The views of a scene show one set of named points, each view turned or mirrored, shifted and resized as a whole, with a little noise and some points left out.
(in the rows, 100 means zero)

Scene 1
View 1
Q_661: 117 99 92 111 92 88 51 96 71 101 93 79 84 98 99 80 113 117 97 124 90
Q_634: 118 107 116 117 116 105 58 98 83 105 103 93 88 96 91 91 100 120 86 117
 70
Q_606: 102 105 107 123 96 78 42 113 70 108 93 76 91 91 121 78 119 121 107 129
 86
Q_761: 82 116 132 123 124 103 63 116 112 120 99 86 100 98 97 111 95 125 78 111
 67
Q_313: 121 95 78 92 89 106 75 78 90 100 98 84 87 109 73 94 92 116 81 111 95
Q_161: 124 87 69 89 76 101 72 81 81 102 107 91 93 107 82 86 81 115 95 113 114
Q_429: 103 96 98 112 86 90 57 107 78 114 111 94 102 95 112 83 85 121 109 120
 106
Q_80: 100 91 90 98 79 101 75 104 91 122 124 104 112 103 103 92 56 121 107 113
 123
Q_88: 132 78 54 59 72 140 115 52 112 104 129 114 103 125 40 113 24 113 72 88
 131
Q_625: 96 104 121 114 107 111 71 111 98 124 120 107 109 98 100 100 66 123 94
 112 93
Q_559: 110 97 103 103 95 110 73 98 90 116 121 107 105 102 93 94 65 120 97 111
 101
Q_739: 104 93 84 94 82 102 75 93 96 110 108 88 99 108 86 98 78 118 92 111 109
Q_182: 114 94 104 106 90 105 68 102 77 117 126 113 107 95 105 85 62 120 109 116
 108
Q_443: 77 118 146 133 127 100 55 130 106 131 109 95 108 91 114 105 87 127 90
 117 70
Q_453: 130 94 71 79 93 120 88 61 105 91 95 81 80 119 46 106 89 112 61 101 90
View 2
Q_559: 92 100 102 88 106 105 96 98 96 118 102 113 99 95 101 92 105 102 100 96
 108
Q_625: 85 91 100 91 118 115 93 99 96 127 91 114 104 100 108 88 101 111 103 108
 107
Q_80: 92 109 100 79 114 105 101 89 99 130 106 111 109 89 104 94 112 104 85 94
 120
Q_634: 79 102 82 98 95 97 97 100 86 90 97 112 83 115 95 85 93 104 113 104 96
Q_429: 86 115 78 81 106 97 104 86 94 106 108 113 97 104 99 86 110 108 86 100
 119
Q_443: 73 84 75 95 122 121 87 98 89 102 78 119 90 128 112 70 97 128 109 134 106
Q_161: 83 123 101 88 94 87 112 92 91 118 118 101 98 86 91 106 102 86 92 80 107
Q_313: 70 118 98 99 92 91 111 97 84 111 112 97 91 93 91 107 91 86 107 87 96
Q_88: 94 102 157 98 98 99 103 109 94 164 114 94 118 51 91 129 96 66 113 60 91
Q_182: 103 104 96 81 104 103 96 94 100 113 105 118 101 95 99 87 115 105 93 94
 116
Q_453: 64 112 118 111 89 90 111 107 80 121 110 90 90 84 89 118 78 72 121 79 80
Q_761: 62 89 82 104 117 116 93 99 83 106 82 110 88 121 108 81 87 115 116 128 97
View 3
Q_625: 100 82 114 99 98 119 120 111 86 120 101 83 103 106 94 110 93 112 70 95
 105
Q_559: 94 86 115 96 108 123 110 117 92 119 106 79 106 102 100 103 98 115 87 103
 106
Q_661: 117 102 92 106 119 100 81 132 88 109 108 75 108 95 76 95 77 107 102 109
 82
Q_313: 100 113 106 92 107 110 85 120 89 108 110 86 118 92 96 91 103 103 117 113
 98
Q_739: 104 95 109 91 112 123 99 120 94 112 105 83 119 100 98 92 112 108 104 104
 98
Q_80: 100 72 116 93 122 136 113 125 99 121 102 73 114 104 103 99 113 119 89 95
 99
Q_606: 122 83 89 114 127 105 93 136 89 114 105 68 100 99 71 102 66 113 81 100
 77
Q_182: 93 77 115 102 120 127 108 128 94 124 110 70 101 104 100 103 91 121 85
 103 104
Q_429: 113 79 100 103 127 121 100 131 93 117 105 69 107 101 85 99 88 116 87 98
 88
Q_443: 119 83 101 105 87 101 126 104 77 116 91 92 96 109 69 116 71 105 45 87 87
Q_453: 89 131 111 81 90 107 81 108 86 104 114 98 124 91 106 89 115 98 133 121
 111
Q_161: 104 96 105 94 131 123 84 132 99 110 110 74 121 96 100 86 111 114 121 110
 94
Q_634: 103 105 99 104 98 98 96 119 81 113 111 83 100 99 81 107 70 106 86 109 97
View 4
Q_161: 115 77 91 80 98 107 108 87 99 87 110 98 93 111 119 95 107 104 104 87 87
Q_453: 113 84 110 97 80 89 92 72 102 76 116 110 96 98 115 88 96 92 113 72 69
Q_634: 93 101 103 98 104 96 91 86 96 92 97 95 108 92 110 116 97 108 84 92 95
Q_80: 108 100 87 83 101 118 120 105 91 86 106 88 83 121 104 105 101 108 104 91
 98
Q_88: 126 91 105 76 65 105 120 77 76 71 149 110 68 125 114 93 96 90 150 68 72
Q_559: 103 104 96 88 98 109 110 96 89 87 109 92 92 111 106 112 98 106 102 89 96
Q_625: 96 119 98 97 99 108 109 105 89 84 102 88 93 108 98 117 91 108 97 91 102
Q_182: 104 102 91 82 105 115 115 97 84 93 107 90 91 113 109 118 102 111 99 95
 103
Q_661: 104 81 91 91 112 102 94 87 108 94 88 95 108 95 117 103 107 109 79 95 94
Q_606: 97 89 87 92 121 107 96 98 110 96 79 87 111 95 111 109 105 114 69 101 103
Q_761: 86 124 106 114 100 98 93 103 105 79 88 88 104 92 92 113 84 106 82 90 98
Q_739: 108 99 94 92 94 109 109 99 99 79 105 93 88 112 105 97 96 103 105 85 90

In a view up to two points have been moved. Name them for each view, in the order of its rows, or write -.
view 1 | -
view 2 | Q_625
view 3 | Q_606, Q_161
view 4 | Q_88, Q_739

Scene 2
View 1
Q_648: 91 106 90 96 92 58 96 96 106 90 112 95 87 98 92 70 79 109 106 111 77
Q_260: 91 110 98 95 97 64 109 89 110 89 108 93 97 99 90 66 82 113 102 111 87
Q_231: 88 91 83 96 85 56 60 116 96 84 106 82 94 98 102 79 82 106 105 116 83
Q_220: 89 88 98 107 104 89 90 76 120 78 67 75 117 86 112 93 75 115 105 115 110
Q_337: 92 95 97 108 101 71 93 79 117 78 81 88 100 88 105 83 76 112 110 109 92
Q_103: 92 95 88 105 95 62 82 86 115 82 91 91 86 86 104 86 71 106 113 111 81
Q_146: 93 97 90 105 106 88 103 61 130 88 76 89 94 79 106 98 57 109 112 116 96
Q_677: 93 112 104 99 107 77 125 71 120 89 94 92 105 95 93 70 80 117 103 109 94
Q_227: 94 94 89 109 107 84 98 60 132 84 71 90 90 76 108 101 56 107 115 114 93
Q_269: 92 110 115 104 110 78 131 68 121 81 84 90 115 95 96 68 86 121 103 106 99
Q_540: 90 95 107 106 108 87 107 71 121 78 71 79 120 90 107 83 80 118 103 112
 109
Q_141: 91 103 102 101 106 83 115 71 122 86 85 86 110 91 99 80 76 117 103 113
 102
Q_173: 90 90 76 100 85 56 60 105 104 87 102 88 80 88 104 89 68 101 113 116 75
Q_16: 91 99 84 96 101 87 98 76 120 96 89 84 100 88 101 94 63 109 105 121 101
Q_983: 94 107 100 101 110 87 124 58 129 92 84 92 99 86 97 86 66 114 107 114 99
View 2
Q_231: 83 122 114 105 103 85 91 101 91 99 125 89 85 119 100 109 93 109 83 122
 106
Q_337: 85 112 102 100 105 95 107 102 108 110 112 89 100 114 96 111 93 101 99
 113 87
Q_173: 78 118 109 112 108 86 97 97 95 94 127 83 86 122 101 120 89 109 88 121
 100
Q_227: 82 107 93 107 106 98 115 97 123 103 114 82 105 113 98 122 88 100 107 112
 82
Q_103: 83 113 105 106 109 93 104 100 101 103 119 85 95 117 100 119 91 106 96
 115 90
Q_141: 98 109 99 94 100 100 109 104 118 113 111 88 108 104 100 108 96 100 100
 105 88
Q_540: 90 112 99 93 97 98 108 106 123 116 106 92 109 107 93 100 94 96 102 110
 86
Q_146: 86 108 93 105 103 99 113 98 126 103 114 82 106 109 100 118 90 100 106
 109 84
Q_983: 100 104 94 97 102 103 114 102 122 111 113 84 110 103 104 116 96 101 105
 100 83
Q_677: 106 107 101 92 102 102 108 106 108 116 112 88 106 102 105 110 101 104
 100 100 88
Q_648: 99 113 110 99 108 94 98 103 90 106 123 86 93 111 108 117 99 111 89 107
 98
Q_260: 104 111 107 95 105 97 101 106 96 111 120 88 98 107 107 113 101 108 92
 104 95
Q_220: 81 115 99 99 96 94 106 104 126 109 107 92 105 110 91 100 91 95 100 116
 89
Q_16: 93 112 99 103 98 96 106 100 123 100 120 83 102 108 103 114 92 102 98 109
 95
View 3
Q_146: 99 97 119 100 92 94 80 107 111 97 101 93 110 95 95 106 124 99 96 114 92
Q_103: 107 98 120 97 96 91 84 111 90 97 83 119 106 107 94 104 113 108 101 110
 89
Q_983: 102 109 109 102 89 88 85 98 112 99 109 89 110 96 100 111 122 102 91 103
 94
Q_227: 103 93 123 98 90 97 80 110 111 96 96 96 111 96 96 106 128 100 97 117 90
Q_16: 98 102 110 100 104 89 76 106 102 97 101 98 111 98 91 100 109 98 98 107
 95
Q_677: 103 118 101 101 88 85 90 92 101 102 107 97 106 105 103 112 112 113 88 93
 97
Q_648: 113 113 107 101 101 80 92 102 83 98 89 126 103 110 97 105 102 112 98 94
 88
Q_269: 100 118 102 98 80 90 91 89 103 106 108 89 104 112 106 116 115 119 84 95
 104
Q_337: 101 101 117 96 90 95 83 106 95 100 89 105 106 109 97 107 114 112 97 109
 98
Q_220: 88 97 116 90 91 104 73 107 100 103 94 85 108 110 95 102 110 109 95 115
 108
Q_260: 108 116 102 101 96 81 92 96 87 100 96 116 103 110 100 108 103 115 94 91
 93
Q_540: 90 105 110 93 87 100 79 101 103 104 100 82 107 112 100 107 112 114 90
 109 109
Q_231: 103 101 115 93 109 89 80 114 69 97 73 132 103 118 89 94 90 114 107 104
 95
Q_173: 108 94 121 96 109 89 82 118 79 92 73 135 105 107 87 96 103 105 108 110
 86
Q_141: 97 109 106 98 90 91 84 96 103 102 106 91 107 106 99 108 112 109 91 101
 101
View 4
Q_540: 84 139 82 135 81 104 101 102 85 120 75 108 134 99 87 94 91 113 107 104
 88
Q_173: 87 129 121 103 115 106 84 122 96 72 87 123 98 92 65 78 90 102 108 109 86
Q_231: 90 128 120 111 117 104 80 119 90 74 78 112 107 95 59 83 93 86 103 120 93
Q_269: 89 124 71 131 80 104 100 100 102 126 83 85 132 104 92 88 98 112 97 111
 83
Q_103: 86 129 106 109 103 106 91 114 98 88 87 116 107 96 76 80 93 114 105 103
 80
Q_220: 81 148 92 134 86 103 99 105 78 113 73 120 129 94 83 97 87 112 112 100 90
Q_146: 81 139 90 120 82 105 98 114 96 114 93 123 116 92 93 87 81 128 114 89 81
Q_337: 85 133 94 120 94 106 97 107 92 101 80 112 119 97 80 86 95 115 104 103 84
Q_16: 84 137 95 122 88 105 90 119 95 112 95 116 115 91 87 87 74 107 115 101 89
Q_141: 87 131 82 129 83 105 96 108 96 121 87 102 126 97 91 89 86 111 107 104 86
Q_227: 79 141 92 117 85 108 101 112 95 109 92 128 114 93 92 86 84 134 114 86 78
Q_677: 90 122 79 124 83 106 95 108 107 121 92 88 124 102 92 83 90 108 102 111
 85
Q_648: 93 115 104 107 108 106 83 118 109 87 92 97 104 99 73 75 93 98 99 116 83
Q_983: 86 130 77 124 76 106 98 111 104 127 98 105 121 97 98 85 82 121 110 96 81
View 5
Q_648: 72 120 84 91 101 108 93 93 115 98 121 122 78 111 106 93 116 108 93 97
 125
Q_269: 73 88 89 99 105 132 72 98 109 112 102 112 70 96 59 104 116 104 123 94
 131
Q_540: 80 92 103 101 105 111 82 97 93 108 109 119 60 100 54 116 110 100 132 103
 123
Q_146: 85 87 105 112 102 85 82 94 93 82 108 128 52 98 68 102 129 103 120 97 124
Q_231: 75 136 96 88 101 90 109 91 101 100 137 127 74 121 114 110 99 103 97 109
 109
Q_260: 76 113 82 91 104 118 88 93 114 106 115 117 76 106 94 94 116 108 103 96
 130
Q_983: 84 84 93 107 106 105 75 95 102 93 99 122 58 95 63 96 133 106 122 93 135
Q_220: 81 94 109 104 104 95 87 96 89 99 115 123 54 102 59 117 111 98 130 105
 119
Q_227: 81 83 109 115 99 80 82 95 93 78 112 132 53 99 69 104 128 100 116 96 116
Q_677: 77 97 86 98 106 123 77 96 110 106 104 114 70 98 71 97 122 107 115 94 136
Q_141: 82 95 94 100 106 110 81 97 100 103 106 116 61 100 65 104 119 104 124 99
 131
Q_337: 74 99 102 102 99 99 87 96 99 97 119 125 66 105 77 110 112 100 112 100
 114
Q_16: 90 105 96 101 108 88 92 91 93 93 111 125 54 103 78 99 124 106 121 104
 133
Q_173: 75 126 101 97 97 76 105 91 100 84 137 135 68 117 116 102 111 102 91 104
 106
View 6
Q_146: 104 103 99 107 125 85 87 104 104 98 104 108 98 85 121 97 91 105 107 90
 76
Q_269: 115 102 95 106 117 91 88 111 100 101 101 99 90 100 102 104 100 77 133
 104 96
Q_141: 111 100 96 108 115 85 88 110 102 94 101 97 94 100 110 101 98 92 120 98
 87
Q_983: 111 96 100 109 122 88 92 107 105 106 106 105 93 93 117 103 100 92 118 96
 84
Q_231: 111 124 70 101 101 83 76 110 99 74 107 85 81 101 80 81 87 136 102 99 85
Q_337: 106 114 91 103 119 88 82 106 99 94 103 104 92 87 104 94 89 103 114 97 83
Q_173: 106 125 74 100 109 85 79 106 102 84 110 95 81 89 87 80 86 143 95 95 78
Q_677: 116 100 93 108 115 91 90 112 104 104 106 98 85 101 101 101 102 90 126
 102 94
Q_648: 117 113 78 104 107 94 87 110 104 100 114 94 74 99 82 88 98 122 114 102
 92
Q_103: 107 120 83 101 115 88 81 106 101 91 107 101 86 86 95 87 87 122 106 97 81
Q_260: 118 107 83 104 108 92 88 112 103 101 111 93 78 102 87 93 102 109 120 103
 94
Q_220: 104 108 95 105 117 77 78 108 98 74 92 96 105 96 116 99 87 95 113 94 79

In a view up to two points have been moved. Name them for each view, in the order of its rows, or write -.
view 1 | -
view 2 | -
view 3 | -
view 4 | Q_648
view 5 | Q_220
view 6 | Q_337

Scene 3
View 1
Q_919: 95 91 85 89 82 96 112 96 91 109 92 85 91 124 98 101 97 80 95 105 55
Q_553: 89 93 110 101 90 136 110 107 101 109 68 95 92 125 108 93 116 84 95 90 83
Q_778: 122 59 90 101 98 77 110 77 77 113 101 75 81 115 94 116 102 71 86 128 71
Q_675: 97 89 97 108 89 132 121 95 99 112 63 94 90 135 113 92 112 78 97 86 82
Q_406: 133 63 96 124 136 77 112 41 69 97 108 67 92 92 108 115 100 76 75 151 65
Q_523: 86 116 104 125 114 163 128 80 106 95 47 100 105 124 136 77 113 87 94 79
 78
Q_986: 117 59 110 106 103 101 104 87 83 114 89 80 81 115 97 112 114 74 85 123
 90
Q_18: 121 69 108 119 127 97 107 62 78 101 96 75 92 98 108 110 107 78 79 136 75
Q_933: 107 71 109 96 98 95 100 96 85 111 97 83 87 110 92 110 109 79 87 124 76
Q_889: 107 84 112 113 122 108 104 75 85 98 94 82 98 97 105 103 110 85 82 129 71
Q_111: 99 89 99 100 98 105 109 91 89 105 90 86 94 113 103 102 105 82 90 112 65
Q_595: 105 85 95 101 107 90 107 79 84 101 101 80 95 106 102 105 100 82 86 124
 56
View 2
Q_986: 70 102 86 93 96 122 115 102 84 97 111 109 110 85 91 108 84 50 80 126 81
Q_919: 89 107 81 99 99 108 111 73 97 103 118 125 100 98 102 70 77 75 91 97 118
Q_406: 47 103 96 86 93 114 108 121 79 106 99 109 161 128 130 104 83 56 32 138
 90
Q_778: 58 117 77 93 91 116 116 94 84 103 107 113 127 108 95 96 86 45 70 120 104
Q_553: 116 87 98 93 103 116 101 86 105 91 123 119 80 64 100 87 77 85 110 106 81
Q_18: 62 95 96 92 98 118 111 112 81 102 106 110 131 104 115 104 79 59 55 129
 85
Q_889: 75 81 105 96 105 117 109 113 80 102 108 111 122 100 123 98 73 75 53 124
 84
Q_675: 119 101 95 82 93 112 96 88 115 89 126 121 94 70 104 87 84 82 116 109 82
Q_595: 74 98 92 97 102 110 111 93 85 106 110 118 117 106 114 83 75 72 64 111
 108
Q_523: 147 78 121 73 99 109 79 102 128 86 128 122 99 65 139 84 77 117 111 115
 65
Q_933: 70 96 85 103 103 118 119 93 80 101 112 113 101 89 93 95 77 58 75 114 96
View 3
Q_933: 99 87 129 104 89 116 105 116 126 97 91 107 112 98 102 110 97 109 100 140
 88
Q_111: 82 92 107 108 95 113 115 112 122 108 90 110 99 91 105 110 98 102 99 135
 98
Q_889: 95 85 111 93 98 129 120 99 128 92 93 120 97 113 112 121 101 110 107 136
 114
Q_595: 91 78 103 94 91 121 113 110 133 109 88 115 103 98 107 116 87 103 93 147
 102
Q_523: 52 120 74 137 110 110 144 89 84 108 97 113 65 102 122 99 128 101 129 95
 126
Q_986: 105 89 126 113 86 120 108 109 115 88 96 107 114 110 107 110 100 113 110
 135 89
Q_18: 109 76 110 92 85 133 113 96 127 90 94 120 111 122 114 122 89 113 104 144
 107
Q_919: 76 92 100 115 90 105 111 122 122 122 85 104 101 77 104 102 89 97 91 140
 84
Q_778: 112 74 111 105 73 122 102 112 124 102 89 108 125 109 110 111 76 108 95
 154 82
Q_406: 124 56 91 74 74 147 114 89 140 93 90 131 118 138 123 132 67 113 96 164
 114
View 4
Q_18: 124 96 81 126 99 76 104 84 96 97 86 105 83 80 88 113 85 114 98 87 90
Q_595: 121 94 99 99 111 95 105 90 95 99 80 98 94 104 89 101 84 108 81 108 98
Q_986: 124 96 83 119 99 76 97 95 94 117 96 127 81 99 80 105 91 102 85 80 67
Q_553: 84 109 96 86 125 104 89 107 96 109 113 129 100 113 105 81 109 79 66 77
 67
Q_111: 109 97 97 96 114 96 99 96 95 102 92 111 96 108 95 96 92 98 75 96 85
Q_523: 54 144 82 86 136 122 92 105 107 93 129 102 97 91 128 70 133 80 80 76 83
Q_778: 142 91 87 118 96 81 102 89 94 119 80 110 82 105 69 106 84 116 85 105 80
Q_406: 139 100 71 139 89 72 112 75 99 93 75 85 73 65 80 121 81 133 113 100 106
Q_933: 123 84 95 108 105 83 97 95 89 109 88 124 93 107 85 108 82 99 76 88 77
Q_889: 106 96 87 115 109 84 102 88 96 90 91 107 89 83 102 110 88 102 93 80 95
Q_675: 89 123 89 90 122 109 92 107 101 117 115 119 93 116 98 75 118 87 69 88 65
Q_919: 117 97 105 86 118 105 101 97 93 112 86 108 100 126 86 88 92 98 65 114 85
View 5
Q_675: 90 101 94 90 102 103 93 101 100 113 116 96 83 120 88 93 98 101 98 97 90
Q_933: 91 111 103 99 97 97 85 106 102 86 104 108 99 105 99 91 102 100 94 95 118
Q_595: 95 102 108 97 97 103 75 96 102 87 110 119 106 106 102 88 98 102 99 99
 114
Q_111: 95 104 101 96 100 104 83 101 103 97 110 113 97 109 96 88 98 104 96 99
 106
Q_986: 84 111 104 97 91 94 85 107 100 85 107 98 97 109 101 99 101 92 98 92 117
Q_406: 82 100 122 97 80 104 60 92 101 70 119 118 120 108 119 100 94 85 109 99
 125
Q_919: 100 106 102 98 110 101 83 91 99 97 105 115 96 112 90 85 100 112 96 94
 105
Q_18: 85 103 111 96 85 102 74 104 103 81 113 111 108 106 110 96 97 90 101 99
 119
Q_889: 89 100 106 94 86 106 77 110 106 90 115 115 104 105 107 89 96 93 98 104
 112
Q_778: 88 111 112 100 98 95 78 91 96 77 106 107 105 111 101 99 101 98 101 89
 122
Q_523: 88 87 91 80 91 116 88 110 108 131 131 102 82 121 94 88 91 95 101 111 73
Q_553: 93 103 90 90 100 103 96 112 104 113 112 99 84 113 89 87 99 103 93 100 93
View 6
Q_553: 90 112 92 104 106 92 98 88 103 101 99 101 106 99 116 99 109 108 109 96
 82
Q_675: 91 106 87 105 109 95 99 85 99 100 104 110 99 105 113 103 109 104 108 96
 83
Q_18: 105 105 105 78 96 92 87 80 85 112 85 96 89 96 90 89 96 88 97 87 103
Q_523: 93 94 89 110 113 78 85 77 106 89 111 109 98 95 123 118 91 116 110 96 79
Q_933: 96 112 100 90 99 101 100 86 92 113 86 95 97 100 100 87 109 95 101 90 97
Q_986: 100 115 100 82 99 93 95 89 86 109 89 103 99 104 92 87 110 87 101 90 94
Q_919: 93 105 93 103 104 114 107 80 95 116 87 96 90 101 109 92 110 101 103 93
 101
Q_595: 100 103 101 90 100 104 96 77 91 116 83 92 88 95 101 90 100 96 99 90 106
Q_778: 102 108 99 83 99 108 100 82 83 118 84 100 87 106 89 84 109 84 97 88 105
Q_406: 113 96 107 70 96 93 82 73 77 115 82 96 77 96 81 89 87 80 91 84 114
Q_111: 96 106 98 96 102 101 98 82 96 111 88 95 94 97 107 93 104 101 103 92 97

In a view up to two points have been moved. Name them for each view, in the order of its rows, or write -.
view 1 | Q_18
view 2 | Q_889
view 3 | Q_986, Q_406
view 4 | Q_595
view 5 | -
view 6 | Q_933

Scene 4
View 1
Q_684: 125 111 126 87 114 99 111 101 98 102 94 89 85 97 125 84 109 104 83 101
 98
Q_643: 89 85 96 57 111 89 119 117 112 82 88 142 139 79 121 111 85 150 107 104
 129
Q_531: 127 109 118 97 114 108 109 97 97 110 97 94 75 104 118 80 109 100 87 100
 103
Q_651: 126 131 128 111 130 118 102 82 77 111 108 76 54 105 107 74 117 86 93 105
 90
Q_229: 125 124 123 112 128 122 105 78 77 116 105 88 63 103 92 82 121 90 100 108
 105
Q_908: 99 116 106 86 122 101 103 108 96 91 107 106 86 98 130 82 89 119 98 100
 98
Q_916: 126 125 114 117 122 120 98 91 88 116 110 82 44 117 117 63 107 85 89 99
 91
Q_375: 131 110 142 83 116 99 120 90 91 102 87 84 98 87 111 96 124 100 84 106
 104
Q_664: 133 100 122 98 112 111 116 88 98 117 89 99 84 99 100 90 120 100 92 104
 117
Q_77: 104 109 97 96 116 107 100 105 102 101 106 114 73 108 127 76 88 114 99 98
 106
Q_257: 120 122 135 86 124 100 111 96 85 94 100 80 86 92 121 87 111 103 88 106
 93
Q_219: 119 99 109 89 108 104 111 104 107 107 94 109 86 101 119 84 102 110 90 98
 112
Q_823: 122 114 133 83 119 100 114 96 90 97 94 88 95 89 116 93 114 107 88 105
 100
Q_272: 109 108 115 82 117 100 111 104 98 94 98 105 96 93 122 90 99 117 95 103
 105
View 2
Q_375: 106 97 116 103 111 102 103 71 103 125 129 82 130 87 92 101 112 73 97 100
 89
Q_651: 112 91 123 103 129 90 133 106 66 111 115 92 131 117 100 110 100 90 81 80
 82
Q_643: 133 80 104 107 119 90 64 60 171 144 90 59 70 62 123 98 132 91 141 103 94
Q_531: 122 79 111 117 128 103 107 91 95 119 107 88 126 104 102 99 112 85 93 94
 86
Q_272: 118 81 114 112 120 98 101 81 115 128 102 76 101 91 108 103 114 90 110 93
 91
Q_908: 121 72 119 115 122 96 109 90 109 125 88 72 88 97 112 110 109 100 113 85
 93
Q_229: 119 100 118 93 136 76 120 105 80 112 120 94 135 114 105 106 111 86 84 80
 76
Q_664: 122 94 108 106 131 95 100 86 100 119 122 92 143 101 99 95 119 77 88 99
 80
Q_219: 130 76 107 118 131 102 93 86 115 126 97 83 115 97 108 96 119 86 103 99
 86
Q_257: 102 89 122 108 110 102 119 80 93 123 115 78 117 96 95 108 102 84 98 89
 95
View 3
Q_219: 93 90 98 95 108 74 103 92 101 104 102 104 108 88 101 92 105 109 106 87
 95
Q_77: 87 101 90 103 109 79 95 86 95 98 104 99 105 98 97 83 114 112 121 99 92
Q_531: 87 94 101 103 118 80 109 102 100 106 103 98 104 102 102 97 102 108 110
 95 97
Q_664: 84 90 103 99 128 75 109 108 105 110 100 105 107 89 109 105 90 103 108 93
 91
Q_823: 96 100 98 90 112 82 116 104 110 117 120 91 108 96 112 101 96 107 106 95
 99
Q_643: 121 92 81 58 78 63 95 68 112 112 121 111 122 52 114 82 103 111 103 76 90
Q_651: 72 107 96 117 136 90 112 111 100 108 110 87 101 117 105 101 100 104 125
 113 95
Q_908: 98 101 90 91 96 81 101 84 102 106 116 93 109 95 100 84 113 113 113 94 97
Q_257: 92 103 96 96 114 88 117 105 108 117 123 83 105 107 109 100 99 108 109
 100 102
Q_684: 93 96 102 97 110 83 112 100 105 110 113 92 105 103 103 97 102 110 104 93
 101
Q_916: 71 102 100 121 136 90 108 110 95 102 101 90 98 121 98 97 106 106 124 110
 96
Q_375: 94 95 102 91 118 82 121 111 113 120 118 93 108 96 114 108 89 104 101 92
 100
Q_229: 72 103 94 111 141 83 109 111 102 108 106 96 103 103 112 105 93 101 128
 111 89
View 4
Q_823: 93 113 106 95 121 115 106 113 78 111 92 116 110 100 114 107 96 108 113
 108 104
Q_531: 87 118 98 93 122 119 110 103 90 119 88 133 124 96 111 103 84 114 105 100
 110
Q_375: 91 119 110 89 127 117 104 108 72 110 82 123 109 107 115 109 97 115 117
 115 96
Q_916: 78 122 88 87 118 135 122 85 100 146 93 148 136 101 105 103 79 110 92 96
 131
Q_908: 98 99 95 107 111 112 114 123 99 112 109 102 116 80 116 99 88 98 99 85
 119
Q_684: 91 112 102 96 122 113 108 113 87 115 96 127 120 88 114 101 90 110 114
 100 106
Q_651: 79 122 93 85 118 138 124 84 90 144 95 137 127 110 107 109 85 107 94 103
 130
Q_272: 99 104 101 102 116 109 106 121 90 103 95 104 112 89 117 101 90 107 103
 95 107
Q_257: 89 111 106 92 119 120 113 110 78 124 101 123 112 100 112 107 98 101 114
 109 110
Q_219: 99 112 96 104 121 108 100 118 99 97 84 117 122 83 115 98 80 118 100 89
 106
Q_643: 121 91 105 121 114 85 87 152 91 53 88 57 91 76 127 98 92 109 101 83 91
Q_77: 95 106 88 103 111 115 113 112 109 114 98 114 127 81 113 98 77 107 88 79
 125
Q_229: 85 124 92 82 119 136 116 81 90 129 80 126 122 119 108 114 80 114 82 103
 126
Q_664: 92 126 97 89 126 117 101 100 89 104 69 125 121 104 113 106 79 125 96 101
 105
View 5
Q_916: 96 86 115 114 66 86 82 120 88 80 73 106 131 98 117 69 114 113 115 82 104
Q_684: 98 120 103 94 83 103 94 121 92 86 90 112 105 81 99 108 105 108 101 102
 108
Q_823: 103 121 104 94 88 99 98 121 100 97 89 108 114 68 96 110 97 100 96 111
 113
Q_257: 98 114 114 98 82 98 102 123 92 93 89 108 119 72 106 105 89 101 100 107
 108
Q_908: 99 128 110 75 117 94 95 122 79 80 94 103 110 107 111 108 103 96 98 101
 118
Q_77: 101 118 105 83 110 91 82 117 83 78 85 105 110 119 109 93 121 105 104 92
 116
Q_651: 99 87 116 115 71 85 87 121 95 87 72 102 137 87 115 72 103 107 112 90 106
Q_375: 104 120 98 102 79 102 95 118 111 103 85 112 112 56 88 112 97 105 95 113
 110
Q_272: 103 131 103 82 110 98 93 119 92 89 93 107 106 90 98 113 106 98 94 108
 117
Q_643: 115 175 84 47 162 104 92 115 100 97 104 108 84 96 76 148 114 86 74 132
 138
Q_531: 100 113 98 98 84 97 84 118 97 86 83 111 108 92 98 97 117 112 104 96 110
Q_229: 109 94 109 115 82 82 79 116 109 97 63 98 141 86 104 71 110 105 107 97
 116
Q_664: 110 115 90 103 86 94 77 112 116 98 74 111 113 78 85 96 124 112 99 104
 115

In a view up to two points have been moved. Name them for each view, in the order of its rows, or write -.
view 1 | Q_916, Q_77
view 2 | Q_664
view 3 | Q_908
view 4 | Q_531
view 5 | -
